A landscape with many peaks, sampled at points; each row gives a point and its height.
From any point a climber steps to the highest of the 2 points nearest to it. It stops when none of these is higher. Distance is the straight distance between rows; heights are no part of it.
j345: [ 46 114 104  51  91 198 103 110 144 169 123 152 134 153 152 152 117 115
  79  68 180 138  87 125 160 179 159 114 140  91 139 159 129  87 119 141
 110 120 169 135 105]  height 355
j698: [118 149  91 159  92 115 125  59 131 103  85  97 116 100 107 120 108  83
 154 167 160 120 114 126  59 138 114 141 133 153 181 138 100 183 128 106
 113  72 130 105 105]  height 559
j938: [113 216 148 118 154  95 131 101 133 155 200 130 126 118 126  98 127 149
  85 126 138 109 114 138 151 131 100  98 106 149 123 114 165 114 135  76
 180 154 110 153 115]  height 379
j168: [108 183 162  79 116 155 151 102  58  77 136 117 142 190 170 101  95 138
 160 130  98  81 128 152 177 127 145  75 102 106 122 174 132 149  95  87
 111  94 128 141 116]  height 165
j442: [148 111 113 153 154 121 171 145 127 140 157 102 127 195 127 133 107 146
 123 111 132 160 164  89 141 116 133 179 195 134 111 137 125  99 140 197
 138 167 121 133 138]  height 237
j902: [104 136 170  87 142 162 154 103  89  98 109 120 141 192 169 149  96 121
 184  98  71  75 124 130 153 106 116 127 123 154 105 178 161 139 115 104
 110 122 147 169 112]  height 148
j328: [ 74 100 133  99  93 104 109 111 169 111  87 138  89  89 144 189 155  97
 163  98 112 157 106 113 129  69  78 101 143 132 122 120 155 194 149 144
 132 147 112 151 132]  height 507
j252: [133 122  78 146 148 106 123 124 126 167  75 159 103  86 114  87 128 108
  69 133 102 146 125 107 108 148 119 130 111 137 128 109 105  39 134 157
 121 184 116 125 176]  height 276
j984: [137  74 129  92 116 182 139 181 135 111 114 155 135 181 160 143 117 171
 137  89  89 140 146  95 180 149 164 135 122  56 117 131 134  60 129 206
 113 139 131 154 103]  height 111
j289: [147  87 134 127  89 133 130 124 152 106 145 123 153 139 127 101 158 130
 156 136 146 169 139 125 105  98  88 140 173 113 189  89 137 147  76 130
  94 134 124 138 171]  height 333
j364: [160 138 130 109 102  90 109 127 171 160 119 105  97 145 112 171 135  79
 107 108 158 105 151 115  88 118  75 172 166 152 136 154 179 165 137 126
 114 119 138 106 129]  height 523
j106: [114  66 141 106 109 113 131 114 137 132 123 135 161 105 127 179 111  97
 167 138 172 124  71 130 102 151 121 118 133 181  98 139 130 136 108 100
 132  96 142 109  97]  height 97
j850: [183 180 141 179 114 144 107 157 108 133 132 118  81 171 143 141 118 141
 123 136  99 107 169 138 104 157 132 159 123 174 153 116 106 169 156 154
 125  86 126 145 105]  height 445
j856: [102 216  81 134 192 116 130  83  93 103 147 115 123 156 199 135 116 171
 163 103 126 123 154 125 149 137 174 133 108 125 111 196 134 122 146 143
 135  95 158 121 111]  height 192
j756: [143 165 161 114 122 105 106 131 117 107 167 141  82 138 153 144 161 145
 135  85 135 122 147 131 151 134 124  95 109 113 170 136 174 167 140 113
  93  75 110 153  96]  height 390
j609: [128 124 137  80 161 195 117 128 115  70  68 132 174 105 117 112 144 139
 163 130 106 133 108 125 197 156 175 122  90  57 119 165 122  79 130 105
 122 116 149 121  97]  height 154
j752: [121 106 111 150 152 112 155 143 153 161 115 197 109 128 162 153 132 138
 146 103 145 150 126 123 140  92 180 112 105 125  60  86  94 118 118 154
 174 104 121 121 134]  height 219
j333: [115 186 126 139 125 124  99 121 141 118 154 103 134 142 146 121 138 108
 187 163 123 106 193 152  57 125 142 126 138 173 142 153  89 203 160 122
 167  75 130 119 124]  height 480
j4: [160 126 158 135 164 112 110  59 108  83  93 121 168 131 145 109 129  90
 169 146  98 124  99 102  97 111  64 109  96 198 143 110  99 144 128 101
 173 123 107 113 106]  height 378
j384: [116 169 130 133 153 172 155 103 114 169 109 100 139  99  62 131 102 100
  93 135 147 102  73 126 143 168 156 147 124 108 123 159 116 135 145  74
 125 147 153 107 128]  height 537
j476: [118 100  71 147 109  76 172 143 143 157 102 129  68  65 127 120 126 102
  78 170 139 157 142 116  92 120 121  96 134 123  71 117 102  71 152 116
 132 171 125  87 159]  height 305
j197: [155 179 134 136 185 157 117  55 115 106  82 108 157 142 138 104 135  91
 138 116 131 149  97  96 130 146  93 107 111 156 148 157 104 106 147  98
 163 170 135 120 107]  height 418
j307: [ 65 140 105  64 130 135 109  88 155 181 126 133 101 113 113 194  90 112
  90  75 161 121  95 120  95 161 154 114 129 107 114 148 111  99 162 135
 112 132 145  85 124]  height 328
j664: [136 139 151 132 101 126 147  95  84 140 154  93 167 140 150 162  81 127
 171 139 153  82  99 146 102 188 141  81 115 173  98 161 146 132 114  86
 134  77 154 110  74]  height 112
j396: [163 114 101 146 149 130  89  87 109 130 153 122 141 150  85 125 119 162
  98  92 166 112  81 134 150 122 109 161 157 111 186 128 164 105 111 136
  84 126  90 140 159]  height 447
j704: [169 134 158 121 150 106  88 132 150 106 141  84 145 171  96 124 137 122
 150 139 161 105 182 122  84  75  85 170 162 116 157 160 164 194 140 141
 127 160 139 107 147]  height 497
j583: [ 83 138 127 137 152 115 165 129 132 128 116 119 105 106 139 201 119 147
 167 124 109 113 102 110 149 137 129 162 159 122  72 145 166  56 154 156
 155 144 119 212 115]  height 189
j232: [ 93  95 108 113 134  93  88 128 143  80 175  82 174  88  62 137 131 177
 112 161 144 120 149 174 128  77 139 127 163  68 135 115 157 104 125 138
 130 133  83  89 148]  height 105
j552: [167 152 167 130 157 134 114 102 148 128 144  62 160 122 114 102 153 105
 151 165 153 107 159 125  98 113  83 168 145 143 168 149 143 145 146  81
 145 143 147 138 126]  height 468
j423: [164 187 141 136 133 120 132 177 147 164 141 121  91 106 131 151 134 129
 125 132  96 111 185 133 126 175 147 155 101 128 116 117 150 134 165 101
 140 105 159 158  82]  height 413
j869: [ 59 140 164 118 139 133 165 124 118 108 110  95 113  85 151 134 167 116
 137 138  88 140 120 120 163  61 116 139 140  99  98 138 135 134 135 122
 157 174 152 154 139]  height 389
j277: [139 121 159  99 154 148  79 146 129 132 193 166 156 165 147  75 145 142
 136  68 111 172 167  96 149 146 101 159 136 152 137 136 139 150 105 167
 138 132 122 149 126]  height 181
j213: [162 117 110 125  98 124  55 192 177 185 167 148 120 104  55 139 109 145
  79 122 135  72 137 190 110 165 130 176 118 154 144 100 161 142 139 129
 121  99 124 145 132]  height 350
j459: [185 110  88 161 136 136 148 113  90 154 107 146 114 165 149  75 124 104
  94  89 147 169 129 115 128 153 161  89  99 166 129 122  72  94 129 129
 125  94 131  62 146]  height 563
j175: [133 140  82 158  72 146 123 122 134 121 154  82 127 146  97  61 102 117
 103 197 124 137 196 153 101 147 110 130 144 124 175  99  98 135  90 152
 125 139 114 118 187]  height 400
j195: [142 127 147 131 110 133 133  76 148 125  43 145 130 121 101 124 149  67
 114 124 120 157 100 101  97  82  56  95 116 115 141  57 110 164  86 124
 111 177 146 111 163]  height 454
j724: [ 77 124 140 172 108 105 208 140 130 140 103 108  64  59 189 148 145 127
 158 166  90 129 130 136 145  71 130 123 127 124  49 125 124 106 148 146
 165 165 134 177 142]  height 360
j227: [100 132 143 129 138 122 157  97 141 119 127 156  53 122 191 142 172  90
 192  84 147 166 120 110 132  85 141 118 119 145 140 141 118 163 163 119
 149  72 130 171 112]  height 568
j876: [125 122 148 119 137  74 117 151 126 115 166 143 139 163 179 151 129 167
 144  87  48 135 164 118 151  53 108 125 136 153 100 104 158 176 119 184
 132 158 105 139 139]  height 145
j191: [111  84 101 130 126  85 121 181 137 154 142 128 111  62 111 156 115 150
 104 169 121 117 124 142 136 163 135 157 131 141  84 128 152  56 126 132
 112 137 124 152 111]  height 41
j218: [108 213 118 110 134 143 152  98 119 154 142 173 111 133 158  67 116 124
  83 120 126 140  96 148 160 167 120  75  79 150 116 132 104  93 128  78
 174 135 138 147 110]  height 353
j652: [131  88 157  70  67 145 173 178 122 132 160  95 155 152 190 147 128 132
 175 126 125 110 198 135 114 142 150 106 148 123 107 146 164 118 122 120
 102 112 164 114 109]  height 285
j886: [109 151 119 130 118 163 119 122  55  92 118 101 132 137 128  99 104 145
 136 155 106 104 134 153 161 172 206  98  95  96 156 159  95 143 115 110
 100  58 134 117 108]  height 190
j188: [103  72 171 144 131 127 148 135 132 132 119 149 172  89  81 116 138 113
 108 158 134 149  85 127 131 124  92 147 127 159  98  64  98 101  96 119
 165 158 124 149 155]  height 66
j568: [ 98 131 102 109 153 139  87  70 121 171 118 153 176 105 105 189  66 140
  99  62 147 140  35 119 101 168 141 100 106 135 112 165 110 102 153 131
 121 134 111  52 122]  height 308
j976: [135 126 103 179 146  93 151  96  78  97 118 100  74 147 117 140  97 124
 125 152  86  91  97 125 179 112 135 167 128 145 144 146 118 135 133 123
 112 111  89 157 119]  height 243
j230: [124 112 117 121  88 127  70 206 174 159 129 197 105 157  87 192 112 150
 122 116 105  87 123 138 105 151 123 180 142 165 113  88 112 173 119 147
 153  90 130 163 115]  height 332
j398: [156 164 141  96 125 209 122 121 115 115  87 131 160 109 121  80 144 121
 144 126 131 134  94 118 155 206 120 137  89 119 177 169 135 105 112  77
 104 107 169 148  91]  height 187
j632: [127 127 126 160  92 122 124 118 111 143 171 144  93 137 101  87 137 130
  85 116 199 117 107 161 105 144 146 140 129 133 210 100 106 144 111 115
  74  65 110 143 128]  height 318
j306: [ 89 201 119 131 147 156 170  87 119 147 145  88 114 162 112 122 103 120
  86 107 148 159 137 121 132 127 138  94 149 108 122 135 107 100 147 139
 161 179 142 123 148]  height 147
j593: [160 141 142 108 127 159 103 129 142 140 107 156 168 133 125  93 146 140
  81  84 108 146 136  87 140 185  49  96 127 103 154 118 198  67  94 160
  87 207 115 159 131]  height 217
j352: [ 87 104  88 124  70 125 101 157 128 158 142 155 159 133  78 142  80 124
 119 159 153 117 104 167  81 162 168 107 131 169 104 103  66 165 100 132
 153  78 126 101 150]  height 221
j257: [105 104 114 133 119 125 159 147 116 146 127 147 135 129 132 118 109 117
 133 150 154 137 118 161 137 146 201 106 104 144  67 107  67 124  99 113
 152  87 146 114 127]  height 239
j135: [131 143  86 172 121 125 110 100 132 166 123 120 106  78  80 132 100 103
 119 162 184 104  92 155  66 138 140 177 139 133 172 163 112 194 165  86
  90  81 117  78 123]  height 609
j209: [189 108 160 131 136  90 112 133  93  71 172  79 175 160 145  67 131 150
 166 196 114 100 182 150 111  81 112 125 135 120 175 114 139 152  97 104
  97 145  85 101 144]  height 456
j273: [110 113 111 177 114  73 199 136 122 145 103 106  44  66 170  87 162  96
  84 163 104 161 137 115 134  85 104 133 135 150 104 116 136  99 148 133
 144 166 117 131 147]  height 330
j544: [129 141 110 130 133 155 107 142 112 130 144  85 198 155 121 159  93 161
 147 118 146 101 141 148 101 155 205 138 153  98 125 190 138 152 159 164
 107  93 133  58  99]  height 411
j253: [109 181  89 124 193 124 148 106 116 103 148  86 117 153 157 104 115 129
 112  99 130 162 171 103 163 127 168 114 138  96 112 203 132 106 146 152
 130 166 163  87 125]  height 169
j508: [ 89  94 186 135 125 123 168  98 135 113 131 156  91  85 156 146 173 120
 194 127 166 146  63 126 164  69 109  90 107 120 101 100 124 170 117 101
 152 116 103 176 123]  height 524
j967: [107 100 131  93 124 196 121 139 144  83  93 169 138 140 148 174 127 177
 162  73 108 138  98 122 188 130 175  95  99  34 108 141 145  69 139 149
 128 114 121 167  84]  height 129
j595: [ 57 101 149 117 132  98 153 146 117 151 165 122 148  59  76 143 124 160
  74 170 134 128  87 150 118 138 107 132 149 133  70 107 147  51 113 127
 142 181 117 152 142]  height 53
j340: [136 136 177 150 145  84 128 136 103  95 183 139 149 161 163 149 149 176
 164 100 101 139 146 151 146  77 135  45 124 101 141  77 128 198 129 152
 143 144  83 142 141]  height 155
j312: [142 143 153 122  96 116 108 165 139 143 156 185  66 113 147 159 160 139
 114  98 173 142 143 143  90 175 136 100  98 143 147 107 128 163 150 105
  97  58 129 140  81]  height 368
j435: [151 137 188 132 162 127 160 125 113 126  81 124 118 100  93 128 157 114
  93 167 138 111  96 116 164 100 101 142 106  74 102  91 127 157 115  72
 109 179 138 102 132]  height 543
j112: [128 118 146 132 135 133 168 131 111 163 179  86 126 182  99  84 124 127
  81 133 155 111 124 109 161 111 109 205 196 142 121 158 156 101 101 139
 133 157 140 169 173]  height 261
j649: [187 153 166 139 121 155  67 126 159 137 161 110 163 165  82 162 110 130
 110  92 145 122 169 139  77 158  72 120 149 145 146 108 169 129 137 166
 141 145 119 141 109]  height 392
j680: [114 170 143 104 127 144 149 144 131 172  99 106 119 120 108 132 141 103
  62 103 121 127 159  92 120 163  98 107 145 100 123 147 196  76 144 167
 112 203 132 139 130]  height 241
j453: [152  71 154 128 117 108 145 114 139 140 112 114 165  72  96 143 135 105
 139 168 180 133  77 111  80 152  57 140 134 174 112 107 147  90 108  86
 126 154 144 134 112]  height 82
j162: [134 132  78 100 110  82 106 145 138 149 104 144 117 120 105 129 111 113
  68 131 103 135 153 124 115 128 140 139 124 132 115 129 125 158 124 124
 105 129 134  37 158]  height 110
j537: [133 118 107 132 145  67  63 109 131 130 114 176 131  90  83 130 112 133
  82 119  96 133 105 142 104 127  86 129 102 164 141  90 123 127 116 120
  94 139  84  90 165]  height 124
j338: [132 131 178 156 110 119 182 109 118 145  66 130  95 103 126  85 160  70
  54 148 111 138  98 111 134  88  55 109  93 117 112  73 119 138  92 102
 122 190 132 131 155]  height 493
j180: [140 127  79 163  68 176 110 142 105 180 149 120 128 168 110 142  66 136
  80 133 162 130 118 137  57 173 160 120 155 175 134 118  69 128 122 175
 137  86 146 110 144]  height 204
j934: [103 111 140 148 181 100 157  86  92  75 125 114 135  92 132 150 124 162
 188 172 111 121  64 133 157 109  97 159 143 163  76 157 136  67 136 101
 163 146 102 180 113]  height 168
j169: [ 90 116  81 133 156 139 171 126 134 121 110 107  99 153 161 166 121 141
 146 109 120 153 138  86 144 116 168 144 171  92 100 155 132  54 170 199
 148 158 139 169 124]  height 212
j642: [ 85 146 151 110 104 140 147 101 117 132 128 110 138 122 152 157  85 108
 173 134  88  78 105 133 125 163 117 123 110 172 100 173 156 107 119 101
 140 102 152 191  97]  height 130
j521: [ 97 160  95  87 150 110  89 124 139 163 174 120 110 160 136 137 107 150
  87  84  91  99 161 133 169 140 164 162 143 115 107 175 196 106 134 189
 121 117 129 132 119]  height 336
j925: [117 136 105 138  91 126 142 110 143  63 118  79 123 135 142 123 139 115
 206 173 144 101 192 148  40 106 115 124 146 159 179 165  96 164 160  79
 119  86 121 125 118]  height 511
j560: [164 102 139 150 147  96 129 110  82 110 134 137 192 135 152  86 118 115
 162 174 110 117 101 143 118 136 142 113 111 199 125 108  69 157 109 101
 161  80 106  90 118]  height 398
j58: [154 177 121 171 200  96 140  96  93 100 147  97  98 152 164 127 135 138
 163 133 114 100 127 129 150 111 169 184 134 152 140 160 103 141 170 111
 135 100 110 126 109]  height 216
j531: [109 133 128 132  94 181  95  68 122 116 150  95 160 151 109  70 104 105
 123 145 145 156 137 143 105 135 101 111 143 106 192  92 130 145  53 157
 102 133 127 145 175]  height 364
j478: [145 117 156 139 109 179 157 215 154 169 110 138 104 122 139  83 150 101
 106 133 115 135 159 122 155 165 150 152  96 115 118  84 110  80 124 135
 151 151 171 202 129]  height 337
j904: [115  92 187 120 136 122 139 128 109  56 110 147 131 112 117 165 145 136
 190 142 111 123  97 130 163  86 110 106 111 104 129  99 128 160 120  98
 110 108  94 164 113]  height 490
j111: [176 129  73 147 111 141 120 128 109 160 154  70 152 129 107  63  93 125
  89 150 143 108 174 152 108 164 150 141 146 114 157 155 150 114  98 146
  86 133 153  64 170]  height 442
j68: [119 179 184  92 181 131 158 118 142 177 120 191 160 157 154 163 145 135
 146  78 164 104  87 105 151 140 132 149 101 113  67 126 150 178 124 104
 166 110 179 134 106]  height 173
j834: [ 78 103 133 102 119 149 117 148 126  81 105 100 105 122 137 131 136 125
 161 143  51 121 160 127 152  73 125 176 147 108 152 133 136 149 125 147
  94 134 128 173 165]  height 423
j784: [118 120 118 119 186  97 131  97  88  86 164  77 169 125 159 116 117 165
 182 154 104 108 117 124 142 100 132 179 172 159 109 200 151  52 146 118
 145 133 126 149 119]  height 149
j30: [118 183 165  80 182 174 108 122 145 153 113 190 125 144 107 137 169 119
 122  57 155 131  85  94 150 151 146 156 118 113 136 154 119 163 148 107
 145 100 157 134 110]  height 188
j416: [149 144  91 156 155  97 117  98 133 151 124  71  84  88  95 160 111  92
 111 148 150  90  90 132 126 118 116 196 156 137 143 184 173 156 161 106
 106 105 127 110 115]  height 561
j945: [142 112  66 164  93 104 141 143 163 106 101 121  96 105 120 144 155 140
 115 147 140 169 159 107 104 102  95  90 152  93 136  92 125 106 155 123
 126 177 119  92 156]  height 283
j836: [ 99 211 121 110 148 134 174  93 125 133  95 151 131 121 223  82 132 130
 121 115 101 130 120 132 188 111 105  75  95 122  72 157 154  95 129 120
 184 171 143 171 131]  height 323
j522: [ 90 123 120  87  73 105 130 163 168 128 180  71 158 170 175 159 102 144
 149 130 145  95 210 161 117  99 146  94 171  86 111 159 179 156 128 163
 124 123 137  82 114]  height 300
j286: [ 96 157  88 142 146 109 164 104 111 137 119 114  64  94 208  61 160 107
 116 121  96 170 139 109 175  85 145  85  99 136  97 143 131  98 147 152
 164 162 127 126 145]  height 299
j317: [157 104 106 130 171 157  90 119 143 155  49 192 153  89 101  87 138 108
  83 102  95 150  94  94 150 135 141 128  69 140  99 124  95  62 123 140
 132 144 121 107 135]  height 242
j408: [127 151 109 142 131 180 100 124 149 193 116 139 114  64  71 140 100  97
  88 113 156 128  85 135  74 175 137 169 111 142 175 127  98 155 158  95
 109 114 155 106 126]  height 557
j605: [157 218 175 132 216 152 108 102 130  55  97 140 159 171 146 138 132 143
 151  89 133 137 116 114 133 141 114  80  98 114 129 163 128 120 150 110
 177 199 151 122  81]  height 457
j661: [167 179 135 197 115 173  79 138 123 117 183  86 104 179 123 131 113 162
 120 120 163 125 200 147  81 157 120 111 147 147 166 121 119 137 155 179
 136 102 103 152 108]  height 417
j527: [113 134  82 103 128 107 103 123 120 146 162 124 131 142 157 139  93 139
 118 112 103 147 163 117 109 153 159 101 132 150 108 133 135  96 127 176
 146 116 142 126 119]  height 359
j557: [129  96  78 118 121 140  87 179 138 137 136 135 165 163  98 168  89 193
 123 132 112 116 121 135 111 143 191 181 176 117 132 154 106 139 146 202
 133  88 103  87 112]  height 437
j275: [106  99 124 127  71 129 139 101 146 113  51 150  87 140 145 144 135  62
 153 117 124 151 120 102 108  84  87 112 130 156 140 112 113 195 113 136
 124 106 134 148 157]  height 481
j840: [155 134  82 123  83 116 139 179 155 142  84 116  87 120 152 148 133 120
  86 114  95 154 195  94  92 137 100  83 146 102 113 126 155 112 154 179
 107 198 141 108 132]  height 263
j909: [ 97 135 112  77 118 188 122 121 115 143 134 101 159 172 137 149 108 131
 121  85 166 119 103 119 171 182 182 144 166  84 125 204 140 124 131 139
 102 104 168 100  97]  height 382
j765: [ 97 138 170 129 102 163 183 111 113 155 131 144 113 142 127 110 139  85
 120 124 162 149 110 138 135 143 147  59  96 119 110  86  92 155  98 103
 153 102 134 140 134]  height 260
j140: [175 138  99 168 125 146 133  90 102 141 156  89 152 116  80  75 101 151
 104 154 152 101  92 161 134 135 140 163 152  79 195 119 153 100  93 108
  61 123 127 108 157]  height 492
j413: [128 142 120 100 136 109 120 118 150 149 178 136 149 109 134 144 145 142
 125 100 163 172 163 127  91 136 137  67 125 127 127 109 144 122 152 125
 155 125 132  91 116]  height 380
j50: [142 162 195 136 154 132 104 129 106 116 172 175 144 201 163 113 157 130
 156  92 101 138 144 131 148 117 114 116 109 153 151  92 106 194 120 144
 154 113  95 172 131]  height 167
j283: [101  90 128 112 147 121 118 125 128  49  77 117 150 147 111 180 130 134
 162 113 110 139 126 108 137  78 135 139 156 102 144 137 118 152 131 154
 117 139 118 117 141]  height 455
j313: [121 127  65 117  94 129 115 191 165 152 107 166  91 112  92  99 148 121
  93 165  93 128 158 128 116 134 150 154 123 111 132  98  78 163 115 114
 137 128 158 100 170]  height 94
j255: [149 111  87 170 102 114 117 134 136 121 104 101  98 153 122 196  85 130
 168 137 103 102 140 124 100 124 108 186 182 184 124 163 124 110 155 146
 125  94 114 168 125]  height 294
j783: [117 168 129 165 136 127 130 120 131 103 164  46 121 138 119 133 104 132
 105 134 118 145 188 128 106 122 113  73 150 107 136 120 146 109 144 165
 157 212 122 146 131]  height 128
j465: [111 148 133 113 135 115  76 126 138 137 183 134  87 128  81 124 145 135
  74  82 147 113 122 160 161 102 111 141 131 102 175 115 178 148 126 120
 115 111  88 163 152]  height 416
j740: [174 137 175 118 172  94 131 137  90 117 142 121 206 183 154 116 125 132
 177 164  86  96 160 140 107 121 146 130 133 173 112 125  93 185 138 114
 159 124 120  80 129]  height 375
j809: [100 151 138  99 142 130 125 120 132 148 121 104 113  71  70 101 142  99
  77 167 124 118 119 132 146 116 119 167 124 105 139 122 147 146 101  83
  95 149 153 118 147]  height 597
j962: [131 152 175 130 102 167 138 115 120 176 135 160 140 141  78  90 125 111
  81 116 180 124 101 148  85 178 135  98 108 123 180  78  77 162 101  93
  91 106 135 114 155]  height 289
j6: [126  63 109 123 107 137 131 153 123  48  67 154 112  92 106 178 124 146
 214 186 130 115 104 140 130 129 139 147 116  93 128 137  91 142 130  98
  78  83 104 130 120]  height 448
j254: [ 64 102 141  76 167 103 124 141 138  99 169 116 174  79  99 127 161 192
  96 131 118 155 111 137 165  81 156 109 132  58 114 111 136 102 127 134
 134 167 104  85 118]  height 116
j355: [148 101  98 167  81 132 105 197 163 103 120 162  91 163  98 206 124 170
 167 145  99 105 148 120  91 136 106 155 160 145 127  85 101 124 155 136
 169 114 101 177 123]  height 315
j41: [169  96 136 138  65 174 142 175 135 114  77 158 131 169 164  82 141 113
 152 134  97 158 191 121 124 123 124 101 105 103 141  93 105 160  99 151
 104 123 133 112 164]  height 24
j981: [164  67 147 163  95  88 150 146 142  88 126 159 149 109 124 117 195 163
 175 191 159 146 113 130  98  93  60 132 154 116 146  56 123 133 105  66
 127 149 103 116 158]  height 307
j859: [196  62  93 182 130 121 161 162 154 149  56 166 136  98 118  97 151  90
 158 159 162 141  87 117 121 131 137 176 106 164 100 122  92 101 117 116
 111 115 154  99 137]  height 329
j374: [162 154 197 149 188 137 130 140 142  55 118 121 142 156 162 138 139 149
 129  90 115 152 162 108 158  98 110  46  93  87 146 129 148 129 146 130
 145 242 143 116 116]  height 491
j131: [112  91 120 109 126  63  72 156 147 119 138 180 131 107 120 152 145 147
  93 103  58 141 132 124 148  78 102 146 140 146 111  90 165 140 126 172
 124 159  83 121 141]  height 136
j391: [129 122 113 122  86  90 130 153 106  73 136 105 137 152 165  92 148 135
 143 155 100 129 197 126 127  69 112 107 143 110 157 140 138 206 104 126
  91 130 115  71 178]  height 486
j79: [ 65 131 126  86 115  89 114 131 193 158 202  89 187 154 173 175  92 171
 123 116 123  98 175 154 112 116 118 109 136 106 101 111 199 128 118 205
 156 124 137 117  99]  height 309
j535: [162 121 124 131 130 140  86 163 130 134 103 190  85 155 137 168 129 148
 118  86  95 141 137 116 154 120 163 113  98 110 107  90 107 139 136 175
 134  91 117 129 114]  height 201
j477: [166  97 181 133 128  74 139 131  64  92 175 109 170 134 125 109 130 176
 131 176 116 110 124 148 143 115 117  91 118 133 118  90 151 119  99  99
 139 132  90 120 126]  height 430
j457: [185 133 153 154 182 111 106  71  96  97 136  94 163 166 119 102 167 124
 157 155 181 136 107 115  88 102 107 132 133 111 215 123 112 157 130  94
 111 153 107 127 124]  height 424
j775: [109 150 151 111  92 166 168 120  93 120 125 104 127  97 137  74 126 106
 126 166 149 112 134 134 143 191 167 103  90 104 159 149 121 125 119  69
 105  78 168 137  88]  height 223
j663: [134  61 105 144 159 127 143 144 142 127  82 189 113  66 104  98 165 106
 161 182 177 153  81 145 163 108 188 171  84 117 106 135  60 123 116 105
 105  95 126  97 138]  height 372
j730: [111  98  72 122 162  70 135 164 118 155 169 155  64  56 102 138 103 132
  95 153 137 110  88 161 161 163 169 171  71 146  92 162 138 101 133 110
  80 125 134 116 105]  height 28
j74: [100 117 142 131  67 108 159 141 152 132 157 137  58  89 103 129 145 105
 117 154 200 128 126 155 112 143 134 123 122 107 178 106 122 180 124  79
  82  86 121 159 107]  height 344
j190: [173 124 109 175 153 117 125  82  85 117 100 102 116 179 123 154  98 112
 140 103 106 118  76  91 150 111  97 189 170 187 142 167 129 112 145 148
 140 134  99 169 137]  height 270
j828: [128 107 147 138  97 162 180 155 118 148 130  92 131 141 132  62 151 100
  97 154 136 144 132 117 151 146 128 170 153 129 163 111 136  87  81 126
 110 152 171 180 157]  height 295
j738: [170  85  70 173 143 134  94 161 116 155 131 149 177 150  96 129  92 134
 117 117 109 128  99 126 118 130 161 202 170 175 142 137 105 152 123 166
 131  96 108  90 153]  height 467
j682: [156 126 139 130 169 151 102 133 148 132  74 167 111 102 114 135 156 108
 130  95  99 145 115 105 161 138 131 158  96 132 127 111 106 125 138 124
 130 115 144 143 119]  height 213
j958: [ 74  90 106  99  98 105 122 142 182 124 107 174  80  81 178 163 184 120
 200 122 128 162 123 126 123  69 151 106 128 107 114 141 113 207 164 118
 157  92 125 123 141]  height 530
j469: [162 165 127 147 132 160  50 124 144 183 178 142 137 116  71 144 104 138
  74 102 127 115 125 154  74 180 105 140 125 187 155 107 140 103 146 162
 148 121 127 164 109]  height 371
j184: [ 70 149 109  85 108  95  67 122 165 178 177 128 150 138 136 188  74 158
  63 100 105  54 145 166 143 145 139 122 125 112  89 119 197  98 123 194
 125 119 110 120 105]  height 320
j27: [156  51 126  98  77 192  95 152 182 118  61 181 160 126 158 111 150 107
 178 128 106 147 161 107 105 100 143  91  96 117 115 115  86 126  97 169
 154 112 130 126 138]  height 39
j692: [162 111  74 179 135 103 146 159  91 193 135 149 123 156 114  94  78 112
  67 103 121 129  96 140 128 157 159 160 113 196 117 120  81 117 129 138
 122 133 135  96 153]  height 509
j761: [182 135 137 126 106 161 140 185 154 156 140 130 104  99 148  82 169 118
 131 146 123 141 199 123 115 185 123 159 105 139 172 102 119 100 147  97
 119 117 177 163 106]  height 377
j258: [155 120 114 140 154 117 167  82 108 125 106 160  84 148 179  91 161  95
 140  77 171 169 102 100 162 100 148  93 114 133 118 159 109 108 125 118
 136  86 120 112 130]  height 627
j581: [131 145 160 125 145  71 161 109 102 138 203 112 114  81 152 103 159 149
 104 136 144 146 140 130 135 104 110  60 117 126 124  95 161 117 137  87
 140 155 114 108 123]  height 403
j952: [125  68 163 131  98 153 144 167 182 130  69 181 153  95 120 127 158 105
 173 157 113 139 118 121 114  89 107 124 103 150  69  86  91 135 106 121
 175 130 118 132 147]  height 52
j305: [105  85 129  88 145 113 146 118  98  89 151  85 179 120 133 127 137 168
 143 137 137 138 105 128 174 117 151 133 163  96 105 164 160  65 118 117
 114 133 129  98 119]  height 131
j852: [167 134 208 142 133 176 166 160 150  77  81 114 148 138 145 167 158 131
 191 106 109 122 172 125 128 101 106  66 108  98 126  98 134 134 158 114
 130 188 136 145 100]  height 525
j3: [147 130 187  88 129 162 119 118 131 128 154 137 180 168 137  53 139 136
 109 103 124 151 129  86 163 135  47 138 149 134 129 150 176 105  95 141
 133 198 129 167 134]  height 197
j347: [114  44  94 132 113 110 145 168 128 107 128 174 124  96  81 161 124 151
 152 183 188 123  79 167 148 153 182 150 127  96 112 129  87 146 117 112
  76  97 111  99 142]  height 412

Call two points neighbours if one is among the 2 nearest of the other. Go from one point of each pair to the other, from neighbour to neighbour, staying as high as possible. Name the lowest point that can't be avoided.
j560 / j258 => j4
j258 / j135 => j195
j852 / j258 => j904
j809 / j135 => j384

For each start below, name the point where the climber stops.
j58 => j850
j765 => j140
j307 => j258
j232 => j850
j254 => j850
